The views of a scene show one set of named points, each view turned or mirrored, shifted and resized as a whole, with a little noise and some points left out.
In the rows, zero is written as 128.

Scene 1
View 1
Z233: [143  98 139 149 139 133 198 126 128 102 153 164 142 150  94 169 126 154
 120  96 126]
Z868: [139  78 122 156 152 131 189 153 134 131 154 154 117 115 102 139 148 142
 129  96 136]
Z969: [171 201 169 143 111  93 173 107 152 150 127 137 198  88  71  91  88  90
 159 115 160]
Z413: [162 121 148 156 109 102 153 130 150 145 169 140 142  91 108 133 111 151
 144 106 142]
Z576: [170 183 159 148 129 107 172 125 144 157 119 138 184 101  80 104 103 101
 143 106 146]
Z228: [164 107 136 135 116 126 198 119 143 108 121 141 151 115  82 105 123 108
 129 100 141]
Z791: [123 160 151 151 138 106 197 130 151 139 155 160 178  79  78  96 117  91
 168 119 179]
Z183: [138 121 133 161 157 130 180 149 128 144 145 162 148 125 108 158 132 148
 124  89 134]
Z238: [161 104 144 147 188 142 206 150 116 108 131 143 127 157  60 144 147 127
 118 100 115]
Z27: [164 148 161 152 158 113 181 136 132 131 143 139 150 122  66 129 118 120
 141 111 134]
Z500: [173 164 160 130 134 123 210 109 136 112  96 135 181 124  47  86 116  73
 139 112 146]
Z94: [160 131 136 155 111 117 157 129 141 151 135 147 157 108 118 138 112 143
 126  91 137]
Z202: [160  80 124 139  82 128 185 107 145 102 134 154 149 127 122 145 115 151
 112  85 134]
Z150: [178 106 130 146 104 122 163 127 138 134 126 137 143 124 113 140 118 146
 111  89 119]
Z846: [153 120 140 155 118 118 168 127 134 134 152 157 153 129 114 168 112 165
 121  91 131]
Z492: [144 122 138 155 136 118 177 138 141 146 147 150 148 102 100 124 128 126
 137 100 144]
Z486: [156 106 137 136 121 124 201 119 144 109 124 143 152 112  82  99 127 101
 136 102 150]
View 2
Z576: [122  81 182  68  89 134 175 184 150 147 120 148 153 169 155 130 149 139
 135 127 121]
Z233: [114 101 179 136 128 188 133 127 116 142 202  88 141 115 122 127 130 173
 116 151 162]
Z238: [138 136 197 112 134 172 126 139 100 104 203  90 113 138 145 163 163 136
 112 161 167]
Z27: [129 106 185 105  98 152 143 169 136 133 164 135 130 157 141 156 137 134
 134 121 132]
Z846: [ 97  82 162 120 117 197 163 154 127 144 180 113 150 124 121 105 111 188
 130 168 151]
Z94: [106  90 160  99 122 179 178 164 140 146 158 134 149 143 126  85 128 165
 138 167 135]
Z228: [136 113 198 109 133 145 137 136 140 159 168 130 142 132 123 103 176 138
 134 127 135]
Z413: [108  93 159 125 114 186 168 174 155 147 167 160 137 150 100 100 105 165
 152 151 122]
Z150: [112  98 180 108 143 188 166 146 134 148 163 130 145 136 110  79 151 170
 124 185 150]
Z183: [105 111 146 108 117 189 161 161 112 121 195 101 139 125 150 121 123 157
 136 162 141]
Z500: [148  96 226  76 102 108 138 151 149 161 123 130 149 158 158 146 194 121
 117 102 137]
Z868: [118 143 151 133 139 190 145 150 112 124 220 113 121 120 123 105 140 136
 153 160 130]
Z969: [125  60 195  68  72 117 172 190 171 168  98 169 166 181 148 134 141 140
 139  96 109]
Z492: [113 113 157 109 116 167 163 167 134 138 178 133 141 139 133 109 135 139
 152 140 120]
Z486: [134 120 194 113 129 139 137 140 145 161 166 131 144 131 128 106 174 128
 142 118 126]
Z791: [121 101 155 102  78 126 153 183 151 155 159 142 155 145 161 137 130 115
 169  72  91]
Z202: [111  93 182 134 151 183 148 122 144 177 181 114 162 103 102  62 149 179
 126 157 152]
View 3
Z202: [ 95 176 212 216 155 194  92 161 167 151 139 126 131 107  91 136 125 105
 108 155 113]
Z183: [159 120 168 198 103 191  79 138 186 120 146 140 121 118 140 129  92 126
 117 126  95]
Z233: [121 141 194 234 112 187  71 151 203 126 156 131 116 134  93 126  94 106
  91 116  87]
Z413: [108 142 171 181  87 170 120 163 139 107  91 112 129 105 136 146 127  98
 124 127 110]
Z150: [110 171 189 197 126 190 117 153 141 137 144 149 136 105 119 127 117 130
  98 135 116]
Z969: [ 77 106 159 139 123 154  60 155  47  89  64 166  88 179 184  89 125  78
 131 137 117]
Z228: [ 83 122 163 204 146 183  61 172 134 131 128 153 135 127 100  80 136 114
 111 136 100]
Z846: [131 161 199 200 107 186 104 142 172 117 135 130 115 124 133 157  96 106
 109 130 109]
Z94: [125 152 181 176 119 184 109 147 134 123 120 141 124 115 150 135 115 119
 119 141 118]
Z486: [ 84 109 151 198 147 182  54 173 134 128 116 150 137 126 102  78 140 110
 120 136  98]
Z238: [133 102 140 234 100 183  63 156 193 118 176 165 132 137  92  73  85 144
  73  91  73]
Z27: [112 104 149 192  88 169  79 154 135  93 121 156 111 154 136  91 100 109
  97 101  89]
View 4
Z969: [111 144  65  59  84 127 123 141 202 110 129 157 120  59 164 155 148 163
 106  78 105]
Z94: [119 130 134  81  84  96 156 124 138 147 123 183 145 107 135 138  93 174
 118 144 137]
Z500: [104 105  95  94 111 128  57 129 172  84 131 135 144  86 158 141 133 161
 156  82 112]
Z576: [109 129  91  71  88 119 120 118 189 121 124 154 129  72 158 158 125 162
 115 111 129]
Z791: [128 116  81 104 115  71 134 115 189  97 143 202 113  57 136 153 154 179
 137  91 108]
Z228: [118 109 123 102 108 105  92 142 120 109 133 167 151 113 130 121 113 172
 160  99 111]
Z202: [121 116 159 102  95  96 141 158  83 136 127 187 161 139 125 112  76 178
 148 129 112]
Z27: [104 111 117  81  90  90 111  79 159 110 136 162 138 115 148 164 124 193
 137 112 142]
Z492: [121 114 127  98  97  80 138 104 148 129 133 194 135  96 124 143 109 180
 133 141 137]
Z868: [131  96 158 119 108  55 123  80 115 125 139 205 146 124 101 133  99 199
 155 160 148]
Z233: [ 98  95 160 116 105  67 142 102  94 116 137 174 159 157 146 150  82 206
 156 124 134]
Z183: [106 100 149 118 105  66 154  86 138 129 132 183 145 116 142 158  85 190
 136 157 152]
Z413: [127 137 127  59  67  81 159 108 129 145 133 208 133 115 121 140 117 194
 114 125 132]
Z486: [128 107 122 102 108  99  87 127 131 105 139 181 145 102 119 121 122 174
 160 111 119]
Z846: [104 119 149  92  88  80 175 114 113 144 126 183 153 134 147 151  81 194
 123 135 134]
View 5
Z486: [136 149  86 156 130  98 124 107 131 163 118 114 135 131 122 106 156 135
 102 151 142]
Z27: [123 153 104 159 121 114 117 130 122 161  95 104 147 124 124 123 145 157
 131 186 119]
Z150: [141 150 114 143 131 107 138 124 158 146 123 118 156 159 117 153 128 130
 130 151 148]
Z183: [151 149 129 175 145 104 114 133 122 140 120 117 172 133 110 135 127 144
 143 176 142]
Z868: [154 136 121 170 149 103  90  96 125 132 127 121 172 135 119 130 141 144
 135 149 147]
Z228: [134 147  88 156 129 100 130 107 138 163 115 111 136 135 122 114 151 131
 106 148 142]
Z791: [140 146  83 145 135  79 113 156  91 169 108 114 153 120 126  71 167 155
 102 195 131]
Z500: [111 164  73 162 107 110 155 125 124 187 100  99 109 106 121  94 156 131
  92 174 124]
Z969: [113 164  75 114 110  91 155 184 118 182 100 103 131 131 129  88 156 148
  98 207 116]
Z576: [120 163  98 127 112 105 148 166 123 168 108 108 143 122 126 105 146 139
 112 196 119]
Z492: [143 146 112 145 136  99 115 134 124 149 122 118 166 133 124 117 140 143
 123 169 138]
Z846: [149 149 116 165 145  99 122 146 141 146 112 115 165 169 107 155 128 146
 144 173 148]
Z238: [132 152 121 206 130 130 105  80 129 149 104 106 147 105 111 140 134 149
 140 159 129]
Z413: [140 142 105 120 138  89 107 147 141 145 112 116 171 170 129 134 146 157
 132 173 136]
Z233: [146 148 111 202 150 103 112 111 138 153 104 108 153 158 102 150 133 148
 142 157 150]

In a view up to two points have been moved. Name them for each view, in the order of its rows, or write none.
view 1 => none
view 2 => Z27
view 3 => none
view 4 => Z228
view 5 => none
